A landscape with many valleys, sampled at points; each row gives a point and its height.
From any point a ball rolls to the lowest of the 2 points nearest to it. It stops when none of these is lower. Distance is the straight distance between rows; heights are no part of it.
pera: [100 106 144  89  91 147 180 106 112  94  80 131 158 135 153 117 169  99
 120 111 124 150 168 151 123 110 105 167 201  68 137 172 174 118 135 142
 172  72 136  78 141 160 167 128 116 106 139 127 172 210 150 103  62 153
 127 110 112 131 161  87  55 170 132  89 156 152 109 154 132 105 110  71
 103]  height 21.2
temik: [ 89  79 113 133 174  83 211 137 113  77 169 123 103 124 114  97 190  67
 175 164 182 110 136 137 135 146  80 155 160 126 159 184 163 168 106 128
 140  80 128 118 104 170  66 135 155 127  93 101 130 160 128 143 111 182
 193 151 111 153 170 103  82 183 131  84  98 124 146 106  72 100 105  89
 147]  height 53.9
Rola: [165 137 126 119 163 155 148 186 123 101 183  81 192 151 113 110 109  81
 123 180  97  64  59  83 176 162 144 149 125 133 148 151 112 136 183  85
 157 244 113 129 131 150  95 116  96 100  98 160 118 143  95  86 149  95
 147 177 139 105  86 106 115 115 115 128 127 170 167 128 159 147 143 138
  92]  height 70.5
bev: [139 149  72 139 136 132 149 113 171  98 177 128 119 139 139  74 161  79
 170 147 174 157 186 127  96 115 126 109 143 129 115 218  99 153 137 120
 128 135 177 114  43 131  87  72 115 166  92 162 165 193  99 124 158 123
  81 158 107 142 126 173 170 166 105  95 122 162 163 132  31 150 121 183
 126]  height 41.0
funim: [153 121 131 164  84  98 109  75 121 165  91 144 101 149 125 158 139 150
 100  90 134  86 174 178 151 134 139 133 118 124 113 105 134 160 149 159
 104 100  79 111 187 121 155 127 147 142 194 106 109 146 147 156 119 137
 104  94 184 129 122 114 118 121 154 147 163  64  88 148 137 121 127 114
 159]  height 22.3
lere: [103 167 113 196 166  96 115 178 109 166 144 138 137 163  78 135 126 112
 135 154 110 168 157 128 148 187  69 163  75  60 170 125  94 101 122  99
 133 140 149 157 117 131 104 133 175 105  28 116  59 111 112 143 159 182
  98 133 137 172 151 114 120  75 135 112  55 147 195 149 119 122 105 128
 104]  height 39.4
Tese: [ 75 147 111 126 175  70 106 121  82 160 118 155  92 158  91 162 122 129
 148 136 109 151 166 152 148 139 105 167  56 106 198  60 153 103 172 141
  90 182  86 149  94 118 125 122 156 130  85 140  27 102 143 148 155 141
 131 111 149 126 156 123 129 109 148 160  85 118 114 114  99  81 119 136
 152]  height 46.2
rova: [155 149 139 125 124 139 101 122 141 107 135 129 132 171 162 153 114 130
 131  94  60 102 103 122 114 150 174 128 136 137  91 147 113 101 179 147
 151 125  85 115  90 159 156  84  76 130 185 124 166 128 137  87 128 126
  39 101 154 101  94 123 121 149 137 130 147 172  99 142 150 132 151 135
 113]  height 65.8
Notot: [152 135 115 166 138 203 123 156 157 119 161 132 129 112 166 120 119 136
 129 137 172 111 138  92  98 158 170 114 167 170  89 150  55 140 131 157
 136 115 184 138 140 135  65 155 140 146 157 147 155 132 119 142 138  98
 131 108 114 146 103 168 134 137 108 104 159 144 131 133 112 148 201 211
 147]  height 46.3
Pobon: [121 147  65 128 135 128 129 136 134 109 219  98 120 113  96 143 150 105
 162 167 119 125 157 143 130 158 182 105 108 130 102 149 117 127 189 101
 147 202 100 124  84 134  80  99 140 164  98 144 126 126  63 126 162  74
 146 190 129  94 107 176 163 133 133 133 134 175 154 130  85 125 147 172
  95]  height 33.3
kugar: [161 114 135 148 165 215 139 152 134 109 132 134 133 151 173  94 100 119
 128 141 122  80  98 100 125 161 169 134 183 165 139 158  62 146 189 137
 158 155 156 147 124 124  90 156 122 162 143 150 159 137 138 129 137 116
  91 116 137 151 104 152 118 128 106 113 135 158 146 130 115 159 197 182
 148]  height 49.7
niru: [107 105 154 134 133 127 107 154 160 194 127 130 121 119 185  81  86 175
 141 132 145 156 110 118 114 118 161  90 103 154 118  89 140 134  61 143
  87 143 109 182 146  89 159 167 115 126 175 149  81  60 138 138 105  92
 133 104 127 145 150 153 156 153 118 148 120 112  95 108 131 108 154 147
 163]  height 37.9
vuga: [115 124 171 105 147  97 163 117 107 130 159  96 124 145  80 111 157  98
 108 115 163 126 136 119 155 147  77 112 103  70 128 124 185 165 141 128
 135 147  85 124 127 137 160 136 152 126 113 171  90 207 117 117 137  89
 156 124 124 128 174 117  68 128 148 109 142  81 111 145 109  98 108 117
 133]  height 11.0
rom: [132  92 168 152 143 178 124 156 109 152 134 118 113 133 160 104 100 134
 132 151 115  92 101 106 122 127 182 132 160 148 155 114  78 141 164 141
 122 160 117 159 146 109 107 147 139 128 141 126 117  85 151 128 138 120
 103 117 179 151 113 145 150 136 104 139 110 133 119 107 139 135 189 159
 165]  height 48.0
Fiva: [122 148 110 128 135 103 136 108 122 124 169 104 102 123  79 163 131 152
 131 135 125 108 163 169 142 164 166 113  79 143  95 118 142 139 144 108
 149 163  75 115 110 110 134 102 130 155 112 153 121 101  83 142 140  86
 156 165 128  97 118 183 155 108 129 149 162 132 128 116 127 109 146 172
 122]  height 28.2
peret: [127  71  89  92 167 141 204 131 112  54 126 122 147 108 142  90 172  78
 152 157 148  81 123 131 126 113 140 156 204 138 146 163 160 180 126 125
 146 111 147 103 146 187  76 145 151 125 138  98 164 155 120 115 103 150
 192 141  97 141 154 112  81 190 122  78 120 129 126 107  84 111 123  87
 151]  height 49.6
tazuz: [ 90  92 166 129 122 149 150 163  91 134 146 115 118  90 118 158  91 131
 126 152  97 117  73  89 106 101 178 175 160 128 172  61 122 107 143 100
  96 148 102 121 175 141 162 186 176  82 113 109  92  37 177 112 139 147
 150 127 149 150  97 143 149 113 143 140 108 130 134 107 155 130 164  90
 132]  height 32.3
dig: [134 156 122 149  96  88 107  85 176 132  68 151 128 106 118 168 150 182
 123  74 198 126 154 132 117 108  96  79 108 135  86 139 116 147  39 140
 162  38 147  95 121  77 132 102  80 127 156  93 154 169 100 156 109 144
 147 171 106 136 134 125 155 131 113 159 155 114 135 156 161 135  97 145
 129]  height 30.1
Nik: [ 96 119 121 140 127 113  98 126 133 154 142 136  85  98 106 173  90 167
 149 114 137 129 128 134 128 126 173 116  92 160 132  62 123  94 141 122
 107 152 121 128 116  81 136 136 124 120 115 126  98  34 157 162 135 144
 146 120 132 129 113 165 160 114 136 142 102 145  88 110 152 132 159 141
 148]  height 56.2
seke: [148 160  79 151 136 145 100  88 162 163  86 169 143 131 136 122 133 147
 138 104 180 179 185 142 106 118  64 106  98 126 145 153  96 151 123 131
 111  82 167 124  80  90  91  92  85 146 130 122 136 168 162 136 127 167
 111 106 107 161 168 104 129 126 127 112  60 108 172 177 106 147 123 131
 140]  height 30.8
fodi: [144  97  87  96 129 145 167  90 136  60  96 131 138  94 131 124 170  92
 117 143 144  97 138 136 148 128 152 151 215 140 110 144 152 151 147 103
 151  83 157  97 191 180 100 163 137 151 160  93 169 148 132 102 108 147
 195 143 121 132 148 110  98 146 132  71 124 108 146 124 110 134 130  81
 107]  height 44.9
mife: [155  83 170  95 121 149 132 155  89 110 160  84 146 139 111 131 110  95
 122 146  80  32  93 112 165 122 149 154 155 129 133  84  94 112 220 101
 144 148  81 130 187 131 146 152 111 107 142 139 111  96 150 112 187 129
 140 146 206 120 112  95 134  91 122 154 145  96 115 102 179 135 137  90
 106]  height 74.8
rudid: [ 92  97 152 111 140 132 179 142  80  89 126 123 112  78 104 176 122 103
 116 141  83 154  87  99  99  93 117 170 148 129 185 101 158 124 133 120
 112 119 122 117 158 165 142 158 200  65  84  98 130  66 148 105 126 168
 179 132 119 160 100 124 102 103 133 115 114 128 138  92 136 112 148  60
 141]  height 24.4
dezo: [ 96 133 114 143 137 116 161 151 155 125 165 139 159 105 103 114 151 112
 147 156 134 167 124 122 110 154  77 140 124  85 143 180 152 129  78  92
 137 125 156 136 122 139 124 107 142 125  57  91 131 146 113 102 131 179
 159 162 110 162 117 118 118 120 134  87  85 159 167 149 113 145 108 106
  90]  height 27.8
latob: [165 170 124 128 154 149 104 152 152 186  97 141 125 157 157 100  68 165
 139 147 113 125  76 101 136 129 168 116  93 163 147 141  96 136 141 119
 131 182 131 147  54  82 121  98  50 127 115 145 154  97 131 140 115 121
  96 123 156 116  95 150 179 143  97 145  75 177 146 122 118 153 134 171
 147]  height 73.9
mova: [154 132 192 157 139 178 132 128 138 140  96 132 150 127 178  69  98 146
  79 139 134 110 102 105 151 110 148 161 196 171  65 178 125 164  88 163
 142  92 137 159 194 162 148  99 107 140 208 152 154 116 103 115  87 110
 106  86 143 135 120 147 135 154 111 105 189 149 131 150 162 123 156 179
 163]  height 66.3
buli: [ 87 108 138 113  91  96 141 107 115  86 105 114  73  95 117 202 148 142
 143  96 111  88 129 150 114 134 161 131 119 159 116  98 155 112 126 133
 142 104  82  85 149 132 166 150 167 122 147 119 158 104 142 136 137 127
 147 137 119 131  96 142 117 122 166 147 163 118  78 113 142 107 136 102
 132]  height 12.3
nipil: [155 140  84 134 132 152 115 102 150 123 106 149  93 149 137 124 135 122
 132  97 173 140 169 141 116 125 118 113 140 158 142 141  83 149 139 137
 118 105 182 122  82  92  74 130 106 155 135 133 173 167 143 147 149 134
 113 140 105 131 144 130 122 144 117  99  84 119 140 121  78 151 152 167
 158]  height 37.3
zago: [177 156 154 117 137 156 122 134 139 176 124 122 156 192 170  77 104 137
 113 110  93 134 101 123 130 121 154 134 135 108 128 185 139 144 167 139
 139 166 118 130  92 148 159  72  75 131 154 153 151 157 156  88  92 128
  48  90 144 116 139 128 113 173 117 120 133 158  95 138 110 130 136 152
 161]  height 68.6
mal: [126 137  99 145  93 108 148  77 162  82  75 133 113  91 118 165 151 150
 121  83 146 131 144 127 101  93 103  99 140 154  84 134 126 127  97 111
 134  38 201  73 110 101 145  94 100 116 118  86 205 164 110 112 119 167
 142 158 105 140 114 123 163 117 100 125 135 156 141 130 149 141 108 101
 111]  height 22.7
kud: [156 166 125  94 103 128 113 111 175 130 159 122 187 134 161 117 130  82
  82 129 119 192 134 136 120  99 157  90 138  87 101 198 164 106 118 123
 146 169 105 119  73 166 162  73  94 153 140 152 156 195 113  50  99  86
  60 132  94  84 154 135 135 136 163 128 147 132 124 158 101 169 100 140
  72]  height 12.8
mekan: [133 134 130  70 102 149 131 132 149 118 131 125 212 132 127  84 142  98
  83 115 111 179 102 122 126 105 100 131 146  80 124 178 174 109 112 108
 136 161 153 128  88 147 163  96  98 128 126 172 163 216 117  75 101 106
 108 117  94 102 155 101  85 147 132 100 134 148 127 152 115 142  92  85
  84]  height 19.3
Golim: [153 126 177 151 134 152 128 115 142 145 112 163 139  93 138  49  88 132
  85 141 181 113 122 110 164 125  91 152 183 181  83 169 120 184  64 169
 119  84 141 157 209 143 110 124 139 123 186 133 154 147 101 156  94 124
 156 113 124 156 138 136 120 144 115  97 197  95 134 152 161 154 147 192
 176]  height 63.9
bidim: [109 115  44 181 107 152  79 129 112  83 161 130  63 118 109 170 178 111
 166 110 167 103 192 145 133 126 147 130 129 165 100 131  53 112 170 159
 145 117 198 103 104 105  55 134 143 125 116 160 139 141  90 181 154 114
 148 126  99 142 101 184 142 114  98 124 160 165  96 100  90  82 201 195
 150]  height 49.8
kotek: [128 130 115  99  88 142 145  83 140 127  91 144 153 106 158 117 150 108
 101  96 129 181 147 148 105  96 105 137 161  81 147 155 166 134 130 117
 118 128 140 109 115 140 161 123 106 137 148 131 176 165 159  93  88 147
 100  97 111 141 173  83 103 146 154  86 104 122 110 155 114 135 127  78
  86]  height 26.9
Taf: [130  76 145  68 107 143 137 122  82  76 108 118 112 119 111 154 121  82
 136 108  77  70 114 127 154  96 142 162 175 128 144  92 124 109 219 123
 142 134  86  92 162 140 161 157 122  94 163 129 145 106 167 110 157 141
 131 124 164 121 112  77  90 104 154 134 140 108 103 114 159 122 146  67
 109]  height 77.7
Vepur: [116 171 117 123  94 127 125 109 173  66 188 115 174 109 123 172 148  78
 106 167  94 165 140 135 107 115 183  93 154 112  70 177 143 103 135 106
 166 159  88 110  85 175 133  93 117 173 141 121 166 151  97  54 138 104
  90 150 109  67 101 129 151 135 169 135 152 155 132 133 128 162 115 130
  41]  height 4.7
mabos: [ 93  78  87 117  80  83  86  96 100 110 124 157  96 122 108 145 156 146
 142 106 151  94 133 155 145 136 133  96 115 147 134  53 127  69 125 161
 104 128 143 135 180  86 106 205 160 141 154 115  99 114 135 181 150  99
 171 126 135 127 101 137 132 128 139 166 166  71 106 127 139 136 127 139
 136]  height 23.1
Vipo: [101  91 151 126 158  93 176 137 130  95 162 157 119 111 105  99 168 136
 186 166 182 117 130 134 126 150  50 122 149 114 153 174 139 157  71 144
 167  48 135 142 144 144  75 141 142 131 113  56 131 170 106 161 118 173
 189 141 110 160 178  98  83 157 124  91 127 124 165 136 127 125 104 104
 151]  height 57.5
ket: [110  75 188 135 107 155 116 149 124 161 122 124 113 122 194  81 111 145
 117 136 126 126  97 112 106  80 143 125 141 137 147  80 114 124  96 174
  68 120 124 174 192 105 153 165 168 101 180 115 111  63 160 135 125 116
 118 101 137 163 116 142 138 151 119 160 136 107  81 100 141 105 168 138
 161]  height 42.8
bule: [155 116 118 151 105 158  85 132 139 150  99 125 125 134 154 132 112 195
 128 103 116 143 104  97 135 121 114 111 107 140 104  83 100  86  96 119
  94  93 198 143 155  59 131 150 111 122 127 114 130 109 146 149 136 110
 132 125 121 145 123 141 143 110  98 127 133 117 127 137 150 141 135 124
 111]  height 58.1
nozav: [114  99 167 110 205 128 161 172  78  77 137 123 109 147 124  92 142 115
 141 148 120 145  98 107 114  84  64 162 132 136 199 131 130 149 108 171
 104 130 116 175  97 141  96 134 160  89 104 137 112 120 101 165 134 136
 133 132  89 145 172  94  78 149 105 105 125 119 124  68 104  87 120 142
 179]  height 46.1
vut: [105 131 119 158 110  94  84 100 168 197 122 130 123 108 171 117 108 179
 134 116 143 134 140 159 118  91 159  61  48 170  60  95 149 141  60 159
  86 147  95 151 126  64 183 118  82 145 186 175  72  59 127 163 129  99
 128  82 123 133 139 164 174 135 108 175 162 105  73 123 147  97 110 142
 160]  height 32.2
kon: [ 96 106 161 114 117 119 119 154 100 199 142 118 145 128 132 138  99 140
 123 143 112 133 106  92 117 114 163 158 105  95 161  69 139 112 147 110
  89 173  89 143 143 124 186 154 153  97 123 124  62  80 191  98 130 161
 114  89 186 132 138 121 141 142 135 168  67 109 100 107 140 110 133  81
 131]  height 39.3
Tun: [172 125  80 115 158 142 154 157 138  71 159  87 178 157 124 101 142  84
 152 149  99  83  67 114 140 152 127 135 122 149 123 175 135 127 166  88
 169 202 145 110 100 168 103  87 100 117 108 135 179 179  81  78 163 108
 143 160  99  88  91 124 119 117 103 108 161 169 154 117 118 129 101 129
 101]  height 68.3
laf: [ 56 117 108 169 129  91  75 119  89 154 137 161  90 127  88 162 135 170
 149 147 148 147 167 164 138 137 118 125  77 145 163  42 116  78 127 171
  95 141 140 149 132  90 118 148 156 120  91 120  32  53 156 174 134 137
 157 100 142 135 146 156 147  92 137 167  95 120 109 111 137 113 145 163
 158]  height 51.8
tizu: [120 127 158 138 165 117 118 166  82 153 135 143 132 158 139 105 128 139
 150 144 172 156 149 126 143 124  38 123 142 104 194 112 112 124 106 170
 112  97 110 184 163 149  85 182 196 146 133 115  31 117 145 180 151 131
  86  83 134 132 197  58  96  97 130 157  99  88 182 133 133 120  80  96
 163]  height 33.0
rulom: [162 116 145 106 151 169 135 169 127 111 141  95 172 143 129 109 113 103
 131 150  73  53  70  99 176 161 165 153 158 130 129 125  97 119 204  97
 160 172 104 124 166 148 124 128  90 105 141 140 128 120 126  96 152 107
 127 157 175 105 104  96 129  99 122 125 130 144 157 131 169 144 152 121
 100]  height 72.5
Furu: [123 169 139 194 175 107 101 197  98 191 130 110 139 168 117 133 102 151
 116 171 100 155 125  95 138 146  97 170 108  95 165 116  60 103 105 111
  97 118 154 183 128 117 127 144 183 111  65 126  41  67 158 140 133 148
  74 119 164 150 140 110 157  97 115 147  68 131 190  96 171 131  83 112
 133]  height 43.4
romag: [171 187 111 120 136 135 106 105 140 178 110 149 131 158 146 114  82 127
 127  96  89 152 117 127 109  84 148 114  70 154 171 149 135 149 178 127
 118 205 105 120  29  99 134  55  51 139 129 141 156 146 142 117 112 145
  67 118 135  95 114 115 149 157 124 131  95 151 113 148  99 135 121 149
 158]  height 71.4
sazo: [114 121 181  89 106 125 176 139  97 136  99 126 126 117 100 169 117 129
 101 112  83 161  94 122 118 105 128 145 112 105 143  97 197 110 120 115
 143 120 103  96 158 152 191 152 152  76  84  97 124  91 147 107  71 178
 184 117 135 107  83 103 120 109 136 150 120 136 103 111 169 122 119  59
  99]  height 14.1
Nepi: [126 134 165  85  93 126 172 125 114 108  85 117 136 126 102 173 128 112
  88 113  63 138 115 146 122 123 150 140 139  96 105 129 188 103 125 102
 172 108 119  79 160 177 183 119 107 100 108  97 179 144 105  94  66 163
 170 136 117  73  90  95 107 130 139 115 168 161 103 124 173 118  91  77
  69]  height 3.0
fige: [102 140 138 156  93 103 140  92 141 108 108 118 107  77 146 198 152 152
 120  91 107 127 136 155  90 129 152 102 105 144  60 112 150 122  86 139
 136  92  87  94 126 129 193 119 143 146 165 151 158  85 120 141 123 115
 107 103 117 136 104 143 131 126 150 145 175 131  70 127 149 113 133 114
 112]  height 19.9
gede: [117 121 144  97 112 116 123 140 138 103 146 127  99 125 148 150 104 122
 170  83  72  89 101 125  95 116 164 122 116 173 140 131 134 108 194 143
 139 174  59  88  59 139 135 107  78  96 144 139 153  93 155 138 144 140
  58 135 147 116  97 129 136 147 148 148 108 181  73 143 134 135 177 132
 140]  height 62.9
funon: [143 115 189 134 162 132 152 117 114 129 127 152 131 109 103  80 120 149
 122 149 164 125 114 110 163 144  75 150 178 147 136 152 142 192  69 143
 141  57 120 161 205 165  93 123 157 107 133  92 136 136 112 155 110 145
 174 132 123 128 163 109  91 140 117  96 158  95 157 132 158 149 110 148
 173]  height 61.1
feve: [126 138 133 132 184 114 151 181 102 130 162 125 163 133 100 106 134 130
 134 171 107 147 100  99 139 156  65 162 126  76 176 148 133 115  81  96
 122 135 141 153 129 151 122 155 178 103  46 115  88 130 127 131 136 154
 143 149 108 144 137 101  89 113 115  98  93 136 190 117 144 134  88  96
 107]  height 33.5
bilor: [104 112 180  97 107 113 133 139  67 164 137 109 134 147  84 169 108  82
 103 120 114 137 118 104 129 103 116 173  90  76 177  70 146 120 187 112
  98 174  91 120 117 141 200 140 174  82  85 135  64 105 196  94 147 164
 117  91 197 121 116 128 123 112 156 179  93  86  90  97 144  95 119  62
 122]  height 45.0
Lokal: [112 160 139 168 104 117 117  98 177 165 116  95 133  83 187 138 126 151
 107 129 121 143 142 161  90 106 168  87  81 139  32 116 149 150  62 138
 114 112  83 122 136 124 216 105  96 153 200 195 124  67 129 133 110 100
 105  69 132 135 141 148 157 121 129 155 151 109  78 150 159 107 123 129
 118]  height 26.5
sugik: [111 125  74 130 111 111 159 143 150  98 164 116 156 112 112 142 153  67
 128 164 122 157 130 144 115 133 113 123 125  93 119 158 163  99 101  63
 146 144 174 115 121 141 106 109 147 161  45  82 159 153 110  78 135 175
 174 186 118 109  84 133 152 123 144 102 100 150 155 121  92 152  93  85
  59]  height 21.3
piza: [146 105 135 144 135 164 102 148 117 105 101 135 150 120 132  99 124 178
 117 141 118 132  98  95 134 116  61 128 136 148 123 104  73 100  87 118
 100  78 204 176 172  84 100 166 144 103 125 123 112 102 134 161 151 114
 159 129 103 144 118 121 116  83  67 132 132 104 167 115 168 146 127 123
 140]  height 54.8
zabu: [127 156 128 129  86 110 167  78 141  98  76 136 108 122 109 170 146 106
 101 102  91 137 138 153 107 114 141 113 127 129 105 149 160 100  92  98
 161  80 161  66 121 146 165  87 103 120  97  78 228 152 113 101  82 183
 133 161 116 113  96 105 156 111 136 111 134 179 113 134 159 133  99  79
  83]  height 14.0
tas: [132 161 139 122 134 117 115 113 166 194  95 154 163 121 135 116 123 175
 120  98 114 179 130 135 107 139  97  99  70  91 130 134 177 140  73 118
 120 121 111 129 106 108 166  87 100 130 110 107 128 146 151 118  86 161
 125 107 113 112 168 110 138 106 137 140  98 113 138 175 124 139  85  90
 109]  height 29.1
Gona: [149 146 127 160 127 162 113 165 168 174  98 115 140 133 130 128  42 166
 109 170 128 134  90 101 171 146 179 142 111 172 106 139 105 113 122  87
 128 162 140 148 111 101 133 112  73 102 110 141 138  52 129 111 102 130
 124 129 159 119  68 172 198 130 125 139  87 168 166 119 182 164 141 137
 111]  height 75.9
Povi: [154 143  76 111 107 134  91 127 151 112 130 126 134 129 154 140 104 133
 151  90  71 111 109 135 121 139 169 107 109 106  84 113 112  78 144  99
 143 138 168 102  98 113 149 117  95 147 103 115 184 142 126 102 176 106
  90 145 117 110 104 152 168 105 143 130 129 158 142 137 105 158 104 127
  65]  height 63.7
Kopa: [125 154 173 127 145 118 110 126 122 198 113 168 151 118 152  80 112 166
 127 134 141 184 131 110 112 117  45 115 111 125 150 111 147 151  95 164
  81  85 114 176 165 136 125 153 145 132 187 112  65 108 164 149  95 146
 114  69 128 135 194  72  98 112 129 155 109  78 141 153 149 122  98  92
 166]  height 24.6
gagub: [172 156  59 103 128 121 126 123 142  77 138 100 132 142 146 125 134 105
 168 112  80  88  91 136 124 155 151 117 110 129 100 137 123 103 149 106
 178 141 144 101  77 141 133 106  77 132 108 116 188 171  72  94 181 107
 122 164 100  81 100 147 151 114 122 118 161 164 157 120  89 126  86 136
  82]  height 66.0
zam: [148 166 139 115 151 119 111 122 125 208 133 121 155 140  89  87  95 162
 109 176 152 153 137 129 156 172 117 130 101 143 146 108 139 163 163 103
  89 154  79 166 121 122 133 142 114 172 141 187  50 141 123 131 103  67
 153 124 143 111 172 136 126 129 145 136  79  62 154 149 135 148  96 144
 142]  height 6.1
suz: [135 158 166  96 146 140 118 130 124 197 112 141 174 118 122  89  94 164
 102 150 126 173 111 104 130 131 115 132 122 142 141 111 158 156 136 108
  92 151  94 178 125 144 154 151 114 149 172 165  95 116 153 123  88 104
 124 100 144 115 186  89 126 142 137 122  79  76 131 134 138 141 117 111
 136]  height 14.6
radip: [146 164 101 135 131 117  73 117 155 214 108 147 126 142 144 114 119 177
 136 102 134 156 160 144 124 147 128  96  68 113 123 119 131 152 119 136
  92 135 129 136 100  68 137  89 102 148 117 131  94 151 154 140 130 123
 118 109 109 129 164 147 158 109 125 149 104 105 139 168 100 140 106 132
 128]  height 23.2
bur: [104 131 141 105 164  96 136 138  93 122 118 122 116 146 110 149 132 120
 132 120 105 160 121 129 120 125 100 157  89 125 195 100 158 124 143 129
 116 167 102 155  91 121 126 130 152  91  89 128  95 106 133 142 137 154
 119 131 123 126 139 108 106 133 130 119  85 124 118  99 109  97 122 122
 171]  height 40.7
sevus: [127 150 145 133 168  93 130 122 123 180 154 134 134 150  82  98 135 138
 130 148 157 174 159 142 158 169  69 117  88  82 153 139 159 163 124 129
 108 143  87 140 112 114 121 114 122 153  92 171  53 190 106 141 134  93
 143 137 108 152 205 130  96 110 141 111  90  86 152 171 103 125  84 138
 128]  height 14.7
Miko: [109  80 172 141 126 106 142 126  66 121 150  99 111 160 110 133 175 108
 117 133 161  91 141 127 163 154  84 135 136  85 164  97 150 160 118 135
 134 113  82 145 201 125 146 161 186 127 108 120  70 160 128 146 152  96
 176 141 152 133 152 125 107 107 128 154 187  59 121 120 137  97 112 128
 137]  height 21.1
Maril: [150 150  92 133 108 135  72 127 158 144  93 126 115 112 119 164  95 188
 129  86 137 117 112 124 132 128 148  99  80 136  69  81 109  83 104  98
 117  88 189 115 135  62 145 116  75 138 115 123 156 115 127 148 165 105
 133 136 111 117 114 176 181 108 119 148 140 126 141 146 146 148 106 132
  80]  height 60.8
Bokal: [109  80 159 130  85  93 109 110  91 155 133 118  96 165 131 135 149 126
 120 113 146  89 141 149 147 125 137 126 130 111 154  79 146 124 130 158
  94 122  76 146 193 113 156 149 180 133 159 108  80 128 160 143 168 108
 133 108 176 129 116 135 137 116 144 184 177  66  88 109 149 100 121 120
 163]  height 10.9
digos: [158 126 131 151  88 110 118  81 135 143  99 144 111 130 123 157 154 135
 100  86 170  89 167 167 159 155 128 133 150 127  91 134 124 150 112 141
 144  72 135 119 189 137 127 143 138 145 171 105 155 176 124 152 124 127
 130 129 147 138 108 112 111 130 139 124 177  80 135 156 136 148 133 153
 149]  height 30.6
Tes: [107 137  99 110 102 100 105 117 131 111 127 127  57  97 125 175 107 132
 192  90 121 107 164 151 105 125 179 122 105 170 153 107 106  98 187 139
 127 157  91  94  64 116 118 111 120 110 125 118 145  78 155 163 140 140
  90 148 124 141 107 163 146 138 165 139 101 164  80 136 111 126 179 167
 150]  height 60.0
Namu: [125 109  80 142  80  89  60 100 152 122 112 154  83 135 125 161 152 155
 130  68 170  97 150 153 124 117 163  65 106 151 100  87  86  88 106 187
 109 114 153 101 119  86  93 173 119 147 177 133 133 123 111 188 140  95
 106 137 102 140  90 155 147 159 137 171 166 104  72 128 112 128 148 177
 165]  height 31.7
goz: [131  77 137 129 158 167 114 151 102  78 125 138 104 139 147  93 147 141
 139 146 124 120  92 116 133  98  93 138 133 168 168 113  88 134  94 151
 100 138 167 178 137  97  72 166 160 111 134 120 123 103 107 169 156 103
 161 139  93 155 126 133 113 122  85 123 153 114 131  94 117 105 152 164
 168]  height 50.8
kegog: [120 125  38 174 104 158 108 132 144 109 169 126  87 123 139 120 159  88
 174 124 191 162 230 145 110 136 124 127 125 123  88 157  58 134 175 153
 134 126 178 118  56  99  66 101 141 171 117 196 129 171  81 157 154 105
 118 125 107 154 144 194 147 141  99  93 128 169 131 129  40 116 169 204
 139]  height 45.2
rur: [163 133  94 135 140 183 131 108 178  87 117 156 107 128 163 113 128 102
 112 102 199 132 178 126  86 120 146  96 193 174  90 179  62 155 137 164
 135  88 219 109 106 127  78 135 113 172 181 158 197 179 121 131 129 118
  96 125  89 152 116 164 131 160 102 102 144 131 124 122  81 156 172 200
 155]  height 42.3
Dapi: [121 118 130 114 131  79 160 106  95  91 133 108  66 148  91 173 154 132
 152 111 132  79 137 167 140 159 148 138 104 144 137 109 158 141 147 131
 153 144  77 110 127 128 122 132 148 117 115 113 125 135  97 152 131 108
 170 161 125 106 122 145 117 125 133 150 166 118 109  88 123  80 144 157
 153]  height 21.6
Lek: [107 114 173  62  81 138 161 111  98  94  70 117 162 141 101 145 141 102
  67 108  96 144 133 144 127 106 140 157 171  82 131 138 192 111 165 135
 178 117 139  82 131 176 152 128 114  77 131 114 162 172 134 100  51 146
 138 118 135  85 135  82  67 151 156 105 154 169  87 126 154 109 124  68
 108]  height 13.1
gofe: [140 150 151 150 144 162 149 112 156  98  91 146 122 110 173 114 126 148
 109 111 124 134 101 113  98 112 165 108 183 166  80 172 118 150  82 164
 143  90 147 121 126 157 141  96 103 130 204 129 200 109 105 112  98 110
  91 103 104 130 110 151 126 142 100 111 175 174 107 124 140 123 169 156
 147]  height 68.7
sidu: [160  98  94 130 108 132 119 104 127  95 105 158 111 117 122 147 145 110
 121 118 180  92 152 142 161 162 122 133 180 126 107 101 111 133 128 129
 147  64 173 113 219 144  75 187 153 136 147  88 142 149 137 131 142 152
 194 141 142 133 120 108 107 123 136 104 141  77 170 143 129 154 138 130
 131]  height 38.0
debul: [140 151  85 117 155 126 145 142 147 112 198 107 129 129 114 101 143  82
 154 167 151 141 144 127 127 142 152 113 123 105 137 194 133 144 147 102
 135 201 123 129  70 152  83  98 127 157  79 159 137 158  75 110 139  84
 113 182 104 130 122 163 131 158 138  99 117 160 153 125  46 136 130 173
 115]  height 37.2
Meded: [119 153 177 153 168 103 116 203  84 166 146 120 168 142 130 111 110 157
 134 176 139 141 129 101 136 126  50 156 152 102 182 125  77 128  85 136
  91  84 139 186 166 153 106 187 205 149 120 132  18  88 134 175 149 116
  60 111 160 142 183  71 132  85 116 182  98 117 209 122 180 115  74  80
 134]  height 38.1
zul: [123 153 105 109 100 137 138 123 177  80 162 114 164 106 119 166 127  90
 107 167  93 161 108 132 119  97 164 114 150 117  77 154 163  83 101  83
 158 165 139  92 136 153 138  99 123 163  95 102 194 125 102  68 127 136
 135 177 111  78  62 130 172 110 151 131 154 181 120 131 137 168 112 112
  32]  height 12.4

Call two points neighbours if one is among the 2 nearest of the other. Go from one point of each pair to the other, from neighbour to neighbour, staying as low as possible. Name the highest point that can't be avoided.
Bokal / vuga | Miko
buli / radip | kugar
vuga / zam | sevus
Vepur / Nepi | kotek

For each start below, name the point where the ball stops.
kegog | buli
Furu | zam
mife | bur
kugar | radip
rom | buli
lere | Vepur
mova | Bokal
bilor | Nepi
latob | bur
Maril | bur
